A landscape with many valleys, sampled at points; each row gives a point and its height.
A ball rolls from a point to the lowest of its 2 nearest points, and stops where none of them is lower. Distance is the straight distance between rows; heights are no part of it.
k908 (h 3.70): [171 170  84  97 157 141 183 192 120 111 116 100 111 136 126 160 163 138
 141 160 138 128 132 106 116 144  78  90 101 124 105 137 113  87  98 129]
k792 (h 3.85): [177 163 140  93 144 120 165 114 106 123 104 105 170 113  73 123 144 105
  98 127 103 128 130  96 117 118 204 104 134 130 143 146 126 169 121 115]
k843 (h 5.25): [156 128  80 122 161 112 100  90 151 160 123 149 134 165 138 162 125  94
 147 113 104 163 160 132 137 138 181 140 179  98 143  98  43 115 139 143]
k911 (h 2.42): [151  90 113 134  91 107 102  93 164  86 117 171 107 118 147 114 152  90
 175 121 151 139 134 118 101 111 115  81  93 135 112 102 162 138 128 129]
k31 (h 2.00): [190 141 106 149  82 136 179  26 148 102 125 159 124 150 148  93 127 161
 131 148 128 115  95 133 147 114  87 130  89 121 170 148 209 178 108 102]
k258 (h 1.55): [134 182 184 133 106 140 120 162 125 150 121 120 121 138 166 114 125 136
  96 109 124 101 121 126 121 125 112 114  98 158 149 173 156 152 136 126]
k61 (h 4.25): [100 110 125 151 159 173 105 138 153 151 143  87 141 124  97 180 121 164
  95 158  88  94 122 129 187 127 135 167 126 140 153 122 141  60 168 124]
k667 (h 3.19): [123  70 169 172  96 111 139  70 139 153 170 132  92 105 113 134 110 176
 151 112 117 109 136 120  96 140 136 142 158 122  66  92 130 136 146 148]
k392 (h 3.87): [151 155 133 146 154  92 125 115  79  88 120  67 135 130  83 125 124 107
 144 133  82 197 140 113 150 133 125 107 142 145 109 137 132 176  95 143]
k4 (h 1.66): [119 187 135 160 153 176  65 122 150 127 148 103 139 121 140 163 178 134
 154  91 147  98 149 139 194 146 110 145  83 164  83 111 129 111 136 139]
k91 (h 3.34): [181 104 139 106 153 107 129  57 178 177 132 146  97 142 130 110 121 153
 108 144  74 125 134 139 123 141  90 125 149  66 131 154 162 146 125 102]
k860 (h 3.78): [162 142 185  82 183 127  40 112 146 118 132 128  93 104 100 103 120  86
  82 155  74 112 166 149 107 119 116 136 167 123 106 145 157 142 118  99]
k7 (h 2.76): [106 117 201  94 156 155 106 105 125 103 162 115 125  68  81  80 124 135
  88 149 126  63 127 164 142 107 137 116 144 140 115 118 112 172 124  82]
k323 (h 3.12): [154  96  70 132 180 109  93  97 116 162 128 111 144 117 109 147 154 137
 188 139 112 154 148 115 201 124 142  98 116 115 102 168 156 129 127 132]
k812 (h 2.87): [108  96  78 117 160  87 114 174 116 178 101 156 192 146 176  98 140 103
 117 123 149 126 112 140 142 188 149 158 122  75 149 173 167 116 144  91]
k457 (h 3.49): [103 122 133 190 139 102 136 124 175 155 141 141 151 184 163 109 173 139
 103 106 111 123 139 148 134 200 165 171 151  72 104 135 176 125 130 106]
k311 (h 1.01): [ 66 131 160 132 145 134 130 203 166  98 139  83 112 114 127  90 149 108
  75 123 119 147 112 112 130 118 128 137 162 111 125  92  78  87 141 141]
k26 (h 6.89): [116 178  67 157 122 109 135 161 104  96 135 111 134 139 177  88 168 112
 213 114 170 164 144 112  99  98 161 154 147 164 152 146  35 135 133 128]
k408 (h 5.07): [118 124 141 198 121 122 113 151 167  61 113 102 123 169 145 138 131 143
 134 131 105 147 130 165 137 162  62 150 105 125 106  90 146 129 107 144]
k544 (h 7.26): [123 100 118 153 146 114  74  78  91  85 115 122 114 147 163  90  83 134
 133 171 180  89 108 143 155 106 113 162 108 153 163 136 146 160 159 132]
k334 (h 4.56): [127 122 207 129 104 178 126 104 157  71  96 122  95 142 101 155 113 150
  79 174  51 130 118 145 107 107 117  94 136 148 147 142 160 140 115 125]
k199 (h 2.64): [130  64 124 117  92 139 120 144 154 190 143 174 134  88 109 177 103 176
 133 127 102  87 135 141  77 121 116 135 126 119 102 128 161  66 154  93]
k324 (h 3.05): [146 114  76 133 143  66 143 135 107 138  98 126 183 160 134  93 124 102
 115 132 144 131 129 172 104 149 124 136  94 109 172 166 133 134 136  90]
k27 (h 3.72): [115 147 150 103 131 142 125 193 119 121 154 122 145  80 140  93 104 100
 105 113 132 110 130 162  92 135  92 131  81 154  96 134  76 132 147  95]
k977 (h 3.36): [154  76  86 141 164 110  96  44 133 150 138 156 151 117 109 121 125 130
 145 131 125 115 138 146 184 142 161 138 139  86 112 117 138 130 137 114]
k300 (h 5.92): [160  91 102  93 180 123 151  73  96 143  72 121 105  90  85 172 109 145
  94 152 118 114 118  89 120 103 170  97 145 129 144 109  85  80 152 165]
k390 (h 2.57): [135 156 136 102 147  91 135 114 159 107 123 126 120 171 130 116 154  97
 155 111 193 129 154 164 145 181  91  90 100  90  81  85 141 162  73 133]
k681 (h 6.81): [120 163  64 139 126  84 148 168 121 130 108 141 139 184 141 134 173 119
 219 130 208 141 168 135  83 133 169 130 124 146 161 134  85 126 104 110]
k35 (h 5.08): [123 120  82 194 112 118 133 140 139 139 142 129 139 159 100 140 119 189
 153 156 123 118 148 166 103 116  80 188 133 116 146 120 143  85 118 109]
k15 (h 1.97): [137 193 154 190 139 130  80 183 186 137 148  79 144 130 112 132 162 160
 149  97 143 118 162 125 125 128 137 162  99 184  94 103 134 100 136 128]
k966 (h 3.42): [113 113 179 159 145 122 103 124 115 120 163 128 118  66  94 116 101 162
 118 124 123  86 144 137  72 136 145 170 151 169  82  84  92 106 140 141]
k365 (h 6.18): [140  81 121 113 130 175 142  72 177 160 120 159  69 164  62 140 153 203
 128 140 149 154 114 103 178  62 137  70 141 103 167 118 137 114 121 177]
k51 (h 4.16): [165 144 149 128  98  83  86  69 118 174 163 137  88 106 164 141  98 108
 138  97 117 122 153 137 132 107  97 118 101 176 114 140 168 110 162 158]
k823 (h 2.26): [125 155 128 114 109 119 154 150 154 116 142  97 131 175 120 135 121  97
 145  97 152 166 151 163 147 133  75 101  92 146 129  79  77 150 105 136]
k90 (h 4.17): [108 130 186 112 126 113 139  96  85 156 108 132 152 128 151 151 110 124
 107  86 133 139 141 156  99 211 113 106 118 119  90 126 171 155 111 166]
k363 (h 2.17): [117 132  95 145 134 101 115  81  90 125 125 144 159  69  93 107 176 151
 166  95 173 125 123 131 158  88 134  92 104 123 127 105 131 131  94 147]
k85 (h 3.67): [174 131 159  95 158 131 121 116 165 148 130 118 149  79 121 127 156 122
 129 102 130 102 126  79 108 133 173 115 131 141 112 121 131 192 140 128]
k892 (h 2.70): [157 145 158 115 144 109 107 118 144  67 125 152 123 136 120  97 169  75
 149 129 158 133 156 130 108 149 134  51 105 108  66 121 131 167 103 111]
k768 (h 7.35): [100  99 146 150 125 164  76  67 111 128 161 135 110 110 156 117  92 155
 144 122 167  60 123 123 172 101 141 157 113 179 127 114 124 147 176 132]
k303 (h 2.14): [ 95  75 152 137  72 132 100  95 100 115 137 183 144 101 129 119 113 102
 152 111 112 139 129 139 118 116 145  65  89 127  99 164 167 136 144 121]
k621 (h 7.15): [107 109 113 139 147 128  53 143 122  62 113  99 142 109 127 102 104  94
 112 173 176 107 104 100 151  86 161 175 129 162 166 111 132 138 142 136]
k627 (h 2.44): [ 79  73 125 127  41 148 138 111  78 138 148 185 116 128 141 141  70  94
 125 117 102 143 114 122 125 100 166 117 148 139 148 140 130 100 149 127]
k3 (h 4.01): [146 113 108 126 151 176 106 130 173  99 123 105 121  99  92 151 107 142
  68 180  79 119 100 141 160  97 105 193 150 143 199 108 141 100 153 129]
k384 (h 4.83): [ 74 128 160 120 138 139 138 138 124 142  96 119 142 125 162 151 147 133
  96  80 157 126  83 114 163 131 158 113 112 116 157 131 111 128 141 175]
k252 (h 1.38): [ 79  83 163 150 115 113 114 168 178  99 139 111  91  92 162  96 126  97
  65 129  89 138 107 133 130 118  97 130 114 126 129 111 135  76 176 141]
k152 (h 4.33): [155 159 117 115  98 120 129 121 106 161 138 108 107  94 153 170 107 116
 134  93 121 139 126  91 159  99 114 158 124 183 151 118 139 106 149 181]
k432 (h 1.63): [ 96 125 104 113  94 118 178  75  66 121 143 134 103 121 172 120 126 103
 142 102 163 146 120 126 187 117 120 109 114 131 130 131 105 140 128 159]
k406 (h 4.72): [ 90  64 167 144 151 110 138 127 119 167 100 134 104  90 182 131 129 158
 134  86 137 148 101 108  74 173 135  98 146  98  99 126  94 143 158 184]
k870 (h 4.02): [133  98 157 166 114  92 105  84 148 156 155 157  69 109 171 122 109 143
 103 129  92  98 121 157 118 115  82 134 108 146 117 147 170  75 189 124]
k511 (h 4.61): [129 133  92 119 114 186  95 144  75  81 135 110 120 108 135 176 100 111
 206 134 138 140 149  75 120 106 136 136 131 179 102 116  99 120 124 161]
k763 (h 2.95): [148  52 138 101  85 103 123  84 163 195 164 183  96 134 131 146  76 156
 152 128 144 106 133 134 106 125 115 133 154 101 106 100 168 127 138 116]
k725 (h 2.30): [131 106  97 118  55 158 170 117 151 191 156 185 126 119 129 164 114 157
 133 109 126 106 116 127 153 103  86 118  93 121 157 132 152  79 135 103]
k115 (h 7.05): [114 150 117 167 122 130  80 130 153 118 148 115 154 122 136  94 129 107
 105  98 125 126 107 125 163  97 156 181 126 152 168 129 128 142 151 112]
k458 (h 5.14): [132 183 120 142 104 128 227 135  57  79  67 124 123 166 160 136 160 137
 130 133 117 159 115 112 113 171 137 120 155 103 144 151 135 167  72 141]
k24 (h 4.94): [104 126 124 128 118 123 202 111  94 145  79 108 157 131 138 118 154 152
 117 104 162 148  68  93 156 117 183 116 116 131 198 147 113 173 142 146]
k237 (h 5.46): [189 135  82 116 144 130 176 134 130 127 110 101 163 132 128 125 110  99
  92 125  68 156 114 130 121 148 109 172 146 107 169 139 103 181 122 112]
k197 (h 5.55): [131 117 120  97  81 157 178 118 113 140 144 168 144 157 115 148 116 125
 122 146 183  58 132 113 122 152 200 129 138 121 112 112 139 131 119  82]
k266 (h 6.30): [123 126 148 152 129 117 116  83 180 194 134 134 110 165  90 137 151 185
 123 120 132 134 127 136 178  87 120  94 115 116 175 134 158 113 135 140]
k787 (h 2.41): [105 106  99 128 146 146 135  96 141 134 118 134 144 160 176 154  99  99
 102 108 158 109 107 159 168 161 112 169 131 100 153  81  50 132 157 138]
k671 (h 4.50): [120 116  87  94 138 149 128 164 116 154 121  98 105  87 180 170  98 112
 129 117 138 119 105  78 151 109 129 157 132 156 142 110  73  81 175 179]
k864 (h 4.19): [157 166 188  99 138  77 130 100 121  82 119 138  79 110  65  86 129 121
  80 142  90 135 144 140  73  70 102  80 147 132 123 112 110 142  93 116]
k588 (h 5.20): [128 140 119 152 100 159 139 115 102  92 115 126 135 138 162 175 104 113
 137 118  88 146 127 152 122 166  64 149 107 143 131 109 127 131 110 153]
k129 (h 3.73): [137 155  82  92 131 182 130 157 179 144 128 120 164 126  95 150 108 112
  71 123 113 137 117 137 158  92 115 177 136 128 207  82  77  74 131 134]
k930 (h 4.66): [107  88 101  81 124 175 155 164 141 156 158 129 132 100  97 131  99 143
 133 149 139 120 122  96 133  95 162 135 161 115 125 115  79  88 134 106]
k353 (h 3.35): [ 96 156 147 202 123 117 128 156 124  99 125 116 167 139 127  92 193 145
 129 105 109 145 132 150 146 171 155 147 120 101 103 139 196 148  93 108]
k121 (h 1.75): [ 79  92 170 130  76 123 164 116 156 113 158 125  76 153 124 117 103 100
  72 133 103 142 115 151 144 102 112  88 116 126 151 113 133  94 158 126]
k745 (h 4.10): [167 126  86 109 143 144 103 183 134 121 103 151 140  89 153 163 151 124
 158 151 143 104 125  72  63 141 140 141 128 127 109 137 151  90 137 138]
k729 (h 3.91): [144 155  56 132 135 151 147 179 132  76  83 119 132 124 162 167 185 111
 166 147 149 137 112  99 125 142 105 148 125 119 136 106 134  98  93 150]
k897 (h 1.41): [150 119 119  62 132 163 155 147 170 147 167 115 137  87  36 149  93 149
 118 137 160 108 129 153 153 108  73 122 121 144 126  56 111 118  92 118]
k848 (h 2.08): [102 114 117 105 157  92 175 116  57 121 153 127 108 119 150  92 114 120
 110 145 141 121 136 148 143 182  98 112 143  68  56 140 129 126 101 136]
k161 (h 2.11): [115 125 132 138  59 127 164 130 193 110 142 164  97 167 135  78 138 118
 103 130 156 136 102 135 122  83 107 111 124 122 173 109 110 145 131 108]
k389 (h 2.93): [ 61 123 140 143  75 161 151 201  81 116 124 149 172  98 118 130 132 150
 114 116 114 128 115 112  77 113 170 119 133 123 134 161 130  76 122 119]
k326 (h 4.93): [127 115  92 157  86 134 142  85  99 151 132 164 165 122 148 184 122 116
 189  81 138 139 157 146 114 178 168 155 119 155 102  88 120 130 119 146]
k771 (h 4.29): [122 157 140 108 109 132 129 215 108 132 128 130 111 109 134 144 143 140
 178 145 156 131 148  57  31 130 174 118 164 155  84 146 134  94 132 141]
k191 (h 4.13): [120  82 131 105 158 136  92 143 104 105 132  84 133 101 100 184  74 126
 137 176 149  97 148 149 122 168  79 152 124 153  79  83 145 110 132 155]
k423 (h 4.18): [125 164 156 104 179 110 102 189  74 164 134 114 144 120  88 125 115 127
  80 126  62 137 162 132  76 177 149 162 183 117  71 155 144 112 104 118]
k769 (h 3.13): [ 96 110 160  99 150 175 147 151 146 128 177  90 126  83  43 109 108 152
 111 179  82  93 132 174 134 108 129 138 148 154 120 143 128 122 122  56]
k387 (h 4.96): [123 110 182  53 128 143  91 181 167 145  94 113 134 129  82 162  98 104
 100 133 156 135 117  98 102  98 157  90 136 148 156 109 141 136 122 146]
k58 (h 5.04): [136 170 110 120 117 115 188 126  80 136  76 135 144 131 160 101 155 136
  99 118 120 148  85 112 128 121 129 137 133  93 201 188 146 165  95 122]
k456 (h 1.88): [102 169 146  81  95 157 142 172 145 114 152 122 130 161  59 146  97 124
 115 135 172 151 146 141 130  89  87 112 128 150 145  73 107 111  73 144]
k289 (h 2.83): [ 76 139 148 116 122 138 144 153  71  91 140 117 117 198 150 115 109 113
 141 149 174 134 131 127 101 144 175 145 182 109 116 150  67 158 110 124]
k537 (h 2.97): [132 150 129 155 128 100 138  84 152  94 115 152 102 195 140  84 177 116
 131 131 110 163 142 148 152 120 132  82 131  79 139 156 133 147 101 104]
k530 (h 3.44): [111 182 117 118 125 184 132 193 109  76 139 118 152 120 127 150 150 125
 132 149 156  98 134 110 158 122 112  98  76 158  97 145 112  88 109 108]
k630 (h 4.47): [ 96 130 112 133 125 181 106 168 137 116 131 109 191 148  96 167 101 112
 102 153 117 117 133 118 139 141 196 196 153 150 146  99 132  87 138 115]
k781 (h 4.84): [ 95 104 155 125 158  96 127 135 131 167 120 124  91 143 191 129 127 134
 132  95 159 132 129 154 114 167  89  86  99 122 109 142  58 125 173 169]
k322 (h 0.95): [173 165 133  78 114 125 164 134 129 156 159 117 141  68  92 147 138 138
 143  89 155 105 131 112 120 129  86 103  89 149  93  86 128 135  97 135]
k307 (h 3.41): [150 177 150  75 181 167  93 174 107 136 140 113 127 137  86 149  86 125
 141 144 105 128 179 134  66 133 105 118 160 148  95 130  63 130 114 109]
k927 (h 3.16): [158 141 111 153 156 144  86 118 144  69  73 118  99 149 152 144 192 111
 176 150  98 181 118  89 164 106 139  74 121 131 134 165 127 141 114 158]
k822 (h 1.99): [148 132  92 104 111 119 119 101 127 173 119 168 112 140 167 169 128 137
 140 110 145 117 131 140 167 128  49 116  84 109 151 142 176  82 127 139]
k679 (h 2.47): [154 252 154 127 157 155 154 192 144 114 111  78 142 114 104 108 174 165
 104  92 117 119 116  97 113 111 113 150 143 144 139 104 101 138  81 122]
k871 (h 3.11): [131 159 178  83 152 120  85 152  82 117 130 132  98 173 138 125  97  97
 132 154 156 132 164 126  68 118 141 103 152 144 101 168  85 150 130 127]
k320 (h 3.47): [115 121 179 127 134 190  95 171 146 119 160 138 154  57 103 104 127 139
 139 137  72  93 142 165  83 124  98 126 109 161  87 157 114 131 131  59]
k395 (h 2.61): [ 86 181 135 127 145 128 126 142  88 124 143 134 155 150 164  77 166 116
 136 105 204 104 122 130 141 138 202 171 163 111 129 138  73 178 105 123]
k739 (h 1.93): [111 155 104 149 133 137 152 115  75 138 137 142 155  79 151 116 171 143
 173  74 139 127 113 142 153 128 123 103  95 121 115 151  62 135 122 143]
k705 (h 1.31): [140 158 141 114 135 115 109 135 149 150 142 114 164  85 143 122 174 135
 151  82 185 104 126 128 167 155  99 119  64 145  88 118 180 146 120 135]
k635 (h 5.19): [124  92 133 185 107 112 193 135 143 160 143 104 127 167 112 122 119 199
 115 153 104 102 124 150 119 167 106 163 129 108 127 155 183 133 137  92]
k515 (h 4.44): [136 103 127  80 133  93 136 128 151 182 108 162 155  92 152 113 119 124
 112  69 156 138 105 124 102 151 111 143 159  73 143  84 134 160 110 146]
k580 (h 3.65): [135 124 110 109 184 107 114 165 100 127 114  60 111  98  91 123 141 131
 139 149 100 191 101  74 167  88 125  88 145 136 143 163 135 145 123 166]
k506 (h 1.84): [113 132 168 123 101 127  91 126 121 173 145 175 128  89 154 103 139 132
 114 107 118  93 110 128 139  85 157  94  92 147 132 192 162 123 174 102]
k352 (h 6.65): [ 97 142 126 190 134 135  73 134 126 135 115 148 160 168 124 141 147 149
 173 119 139 121 158 133  95 127 192 145 140 141 139 157 110 122 127 112]
k446 (h 2.69): [167 211 121 114 157 152 165 169 169 143 128  79 138 171  93 146 166 163
  90 137 151  97 140 115 161 114 123 143 124 119 158 114 136 123  95 122]
k550 (h 6.57): [119 112  96 170 123 121 126 107 111 142 103 148 120 149 146 160 150 147
 135 146 114 119 121 102 130 117 169 116 126 134 156 175 143  93 158 137]
k172 (h 2.23): [147 195 145 163 120 142 112 171 164 141 142  99 135  95 115 133 158 147
 148  63  77 158 145 121 112 119  80 154 132 144 112 105 123 132  99 144]
k749 (h 6.97): [129 154  72 162 112  80 115 127 120 123 158 118 112 136 147  90 129  94
 155 134 150 152 132 119 139  68 154 165 134 165 167 140  95 123 159 123]
k310 (h 5.30): [122 104 127 143  72 100 245 117 102 143 135 112 144 160  99 123  97 146
  82 140 138 125 110 128 100 156 154 157 143 115 139 120 165 161 122 129]
k283 (h 5.69): [162 103  73  95  93 165 141 118  94 171 161 182 156 127 136 161  77 142
 187 156 164  72 137 126 132 133 160 151 133 126 100 141 129 126 125  74]
k814 (h 3.17): [186 128 113 139 171 111 106  79 178 138 116 156 142 160 137 120 165 121
 150 113  70 159 154 157 122 157 102  86 107  64 116 156 118 143 120  94]
k595 (h 4.77): [148 121 178 111 107 155 103 151 191 100 118 113 123 158  93 153 115  83
 120 158  93 156 149 112  90 101 157 106 124 157 146 126 148 144 140 117]
k990 (h 3.18): [141 162 132 170 117  85 100 127 122  66 109 134 144 171 108  92 146 120
 122 151  80 162 157 155 139 146 114 118 120  94 105 151 211 144  70 103]
k426 (h 2.15): [137 105 126  94 110 152 120  97 153 143 140 175 120 108 206 103 112  75
  94  93 133 108  99 137 126 128 108 154 135 118 147 104  60 145 171 117]
k918 (h 2.94): [147 181 129 142 143 127 106 151 115  43  92 131 124 113 159 108 195  92
 177 128 133 164 119  92 132 161 135  75 123 136  84 138 120 168  92 135]
k231 (h 6.73): [150 161  85 167 156 117 112 174 140 110  95 123 176 170 121 117 183 126
 172 129 139 152 150 126  82 152 172 155 132 118 147 147 125 149 101  87]
k727 (h 3.25): [130  90  56 125 142  58 125 134 132 164 121 133 188 132 113 125  96 127
 141 136 184 140 120 155 154 128 135 155 106 131 164  95 122 118 141 118]
k759 (h 2.96): [121 167 134 144 145 168 145 147 133 141 146 115 165 155  54 136 151 207
 126 150 130  87 148 159 159 103 134 121 103 125 146 147 130 116 101  79]
k633 (h 1.76): [101 110 139 134 184  65 115 138  84 119 127  92 125 111 142 100 107 106
  65 146 108 135 127 157 152 169 101 129 137 111  87 144 126 108 140 154]
k751 (h 4.59): [140  95 130 108 141 124 165 106 158 156  87 121  98 112 183 136 155 167
 141  97 141 144  94 109 124 156  71 112 129  94 135 116 129 166 122 179]
k573 (h 4.68): [132 126 102 144 132 147  92 119 175  99 135  99 130 203 113 163  90  82
  93 165 105 133 153 148 143 153 130 188 158 131 147  88 129 115 138 125]
k267 (h 4.67): [ 99 159 109  74 135 152 135 172 125 148 126 111 123 119 179 143 142 105
 120 105 184 124  88  81 206  86 143 120 118 136 174 141  78  95 154 151]
k495 (h 2.24): [138 115  81 145  42 137 187  71 103 110 130 186 143 144 135 129 115 117
 114 143 142 132 102 131 133 127 135 146 106 136 167 140 219 135 120 113]
k543 (h 5.68): [151 134 144 107 122 136 184 174 140 106  98 119  97 118 152 147 109 112
  93 126  95 132 111 106  61 124 105  99 123 135 138 130  73 109 151 158]
k317 (h 6.48): [115 146 127 181 131  78 145 123 119 142 142 101  86 141 117 127 172 171
 148 128 115 140 148 106 112 118 156 129 148 135 109 137 157 106 125 151]
k793 (h 4.30): [118 144 164 113 161  78 168 137 118 134  70 122 152 126 152  99 144 124
  72  66 136 142 112 152  86 189 100 109 124  76 126 104 133 146  99 162]
k382 (h 5.57): [200 151 139 112 166 132 157 147 137  89 104  89 116 129 145 128 116  87
 111 145  52 147 125 125  90 145  96 120 121 143 126 143  84 173 149 124]
k879 (h 4.89): [139 125 102 183 131 148  94 136 176  50 141 107  95 175 124 122 118 140
 145 193 123 116 138 156 127 101  83 180 132 142 135  98 111  99 128 108]
k214 (h 2.37): [ 94 126 152 113 172 102 143 135  96 159 139 131 124 137 164  93 144 122
 125 130 183  95 127 121 151 188 179 118 144  85  79 147 116 140 134 136]
k531 (h 3.54): [168 125 159  83 171 100  94  99 153 179 130 133 110 182  81 130  94 120
  99 158  99 133 172 149  99 122 134 124 182  93 143 130 142 160 105 101]
k313 (h 3.66): [105 132 165 195 169 106  65  98 123 125 163 139 108 115 116  94 121 135
 102 148 112  89 154 178 123 122 171 151 131 162  95 140 119  94 178 109]
k136 (h 5.41): [130 155 137 123  76 116 221 144 127 123 140 139 140 152 131  79 147 117
 122 127 182  95 122 117  88 143 166 131 134 112 126 128 131 184 102  85]
k788 (h 2.66): [ 92  99  89 109  94 102 123 111  78 157 106 184 170 124 168 105 131 100
 164  95 148 154 106 129 142 155 148 126 132  88 150 165 166 157 116 121]
k98 (h 2.71): [ 47 100 135 101  59 143 148 148  55 141 115 175 137 120 115 138  99 141
 136 115 165 141 100 104 107  89 176 129 160 107 144 126 117 104 108 148]
k778 (h 5.36): [151 145 100 122 164 114 119 156 126 175 117 112 170 132 122 137 119 121
 131 109  83 172 140 124 108 144 178 179 182 112 139 135  71 154 132 128]
k440 (h 2.45): [118 131 143 125 146 152 135  84 111  95 150 118 135  75  66  83 130 154
 118 141 152 110 109 125 174  60 137 124 135 129 139  98 107 163 103 129]
k845 (h 2.46): [102 115  85 147  55 126 154 118 104 110  98 161 161 165 175 117 147 105
 170 124 172 166 105 139 142 164 105 129 105 123 174 159 215 174  91 119]
k274 (h 4.34): [135 129 155 106 151 141  98 217 120 181 156 114 135  98 111 115 122 136
 143 153 109 121 160  94  62 144 173 142 183 145  79 162 130 111 148 106]
k639 (h 5.21): [108 114 169  50 134 132 130 157 119 119 110  99  77 135 109 147  97 105
  68 166 154 140 101 105 158  98  99 102 153 134 161 106 160 124 114 184]
k522 (h 5.42): [112  99 126  67 161 125  84 127 132 126 135 111  96 152 106 133 110  70
  99 167 140 141 133 113 200 110 154 100 154 113 139 134 144 128 136 155]
k81 (h 3.20): [ 96 151 140 146 112 206 158 139 106  68 104 116 145 145 103 146 139 176
 122 157 139  97  97 128 154  85 128 106  94 148 161 144 114 115 112 120]
k906 (h 6.40): [105 170 173 192 105  98 136 105 173 163 128 104  75 182 149 139 173 182
 136  77 127 153 137 130 148 119 121 126 139 134 147 122 173 130 112 169]
k403 (h 3.84): [106 130 143 196 118  90  87 122 121 149 146 149 136 147 151 127 119 143
 106 109 112  94 143 182 119 158 126 156  87 146 120 147 176  72 183 109]
k146 (h 3.40): [109 110 112 170 149 129  97 145 100  65  88  75  83 116 133 154 144 130
 146 155  93 174 111  68 149  93 131 105 146 156 123 130 130  95 136 198]
k400 (h 3.64): [105 123 200 153 144 140 139 138 114  91 144 125 120 101 136 105 113 136
 111 130 133  98 128 173  69 174  77 118 101 152  51  91  75 133 139 130]
k355 (h 6.05): [108  71 123 116 161 176 149  92 128 137 103 125 122 122  52 170 135 183
 106 165 138 126 108 101 172 101 163  90 136 109 138  98 131  90 125 166]
k535 (h 1.40): [187  69 107 131  91  95 130  55 197 158 125 162 151 145 127 126 141 138
 165 140 168 110 128 120 134 160 145 116  84 116 131 129 201 156 160  90]
k248 (h 3.50): [151 103  73  93 117 128 158 126 168 169 124 118 139 140  98 160  86 136
  98 147 167 143  99 135 170 105 115 172 137 142 205  74 116 127 132 146]
k490 (h 3.37): [190 115  90 115 163 103 101 125 150 129 139 139 166 114 109 126 137  93
 133 142  82 124 164 160 112 183 109 133 103 101  74 141 152 122 134  75]
k998 (h 4.03): [141 129 148 130 147  98 139 140  75 139 116 103 152 122 103 138 129 126
 122 108  60 169 141 126  89 185 131 109 142 112  90 164 146 155 107 129]
k664 (h 5.79): [149 136 118 104 138 134 200 139 120  99  89 116 105  80 110 136 151 146
  87 141 114 143  85  81 103  77 142 106 143 119 169 125  79  93 131 166]
k277 (h 2.25): [143 117 124 147  89 133 160  73 181 122 140 167 100 156 158  78 136 146
 106 149 168  74  78 123 153  96 113 132  99 128 171 119 179 144 160  92]
k566 (h 3.86): [139  91 174 135 159 134  93 123 145 101 129 109 114 104 146 140  75 134
 117 142 129  91 125 184  93 168  52 173 101 155 100  97 115 146 161 124]
k141 (h 1.92): [111 142 150 124  71 140 152  66 110 132 132 178 126 144 221 102 122  68
 110  73 142 128 103 130 144 155 137 130 115 125 146 134 121 176 156 141]
k158 (h 3.58): [150 158  88 109 156 148 108 161 116 138 143 142 147 132 107 144 122 119
 162 119  96 138 176 149 105 161  98 144 147 101  73 137  75 102  89  92]
k343 (h 5.10): [140 129  93 123 128 122 125 107 108 158 115 135 133 177 151 208  86 110
 167 118 150 141 168 141 133 157 186 145 131 167 122  86  53  97 138 152]
k23 (h 4.87): [109  93  87 109 108 177 133 139 106 160 171 167 130  63 141 142  74 118
 128 131  72 124 127 126 141  96 154 159 168 120 111 127  51  47 152  86]
k66 (h 4.78): [142 123  86 136  97 120 116 115  94  97 133 139 122 112 123 162 140  95
 227 115 153 164 168  99  96 148 159 131 148 155  88 100 122 157  96 158]
k165 (h 4.00): [137 157 196 127 150 104  63 107 124  83 122 134  87 109 119  85 128  88
  90 128  78 159 130 131 140  84 107  91 149 117 117 147 144 140 112 141]
k122 (h 3.32): [165  99 175 130 103  93 134 111 144 113 134 111  94 114 157  72 107 111
 149 135  70 157 125 126 114 125  94  86 103 143  97 179 161 199 153 115]
k260 (h 3.51): [149  93 148 133 101 109 159 119 139 141 145 111 137  99 130  94 107 111
 143 110 125 127 114 116 101 123 154 114 109 166 129 132 115 196 161 121]
k308 (h 1.69): [175 126  71 121  99 116 116  66 150 151 113 181 123 151 157 146 158 143
 180 134 189 109 125 125 139 147  96 144 106 117 158 128 227 127 114 124]
k540 (h 2.88): [125  72  96 139 133 109  91  78 119 171 126 154 126 103 170  98 142 152
 190 108 120 159 114 117 164 132  97 112 117  96 132 177 187 159 129 135]
k578 (h 4.88): [ 92 104  87 147 110 157 137 174 101 123 151 118 134 103 107 122  92 127
 111 154  37 161 118 129 125  94 142 169 172 121 156 159 106  59 147 100]
k203 (h 3.10): [148  70 136 128 147  95  62  82 152 141 151 128  92 106 145  67 119 121
 152 139 126 129 120 111 148  95 117 113 128 121 122 168 165 169 161 124]
k88 (h 1.42): [ 62 163 180 154 180 119 137 160 101 118 157  90  99 121 127 112 128 137
  62 127  96 116 135 149 168 133 111 127 136 125  91 131 101  64 138 142]
k827 (h 4.37): [133 163 195 143 127 137 131 108 138  84 105 131  94 191  88 143 130 141
 118 141  91 153 157 144  87 111 106  76 153 116 134 106 119 151  74 135]
k442 (h 4.39): [114  86 112 124 102 171 108 129 128  93 139 125 122 112 110 171 107 139
 164 156 150 119 131 111 147 102  99 129 105 155 106  95 147  93 141 142]

For each start below, name the point where the ball stops.
k729 | k322
k515 | k322
k630 | k31
k621 | k400
k274 | k322
k365 | k400
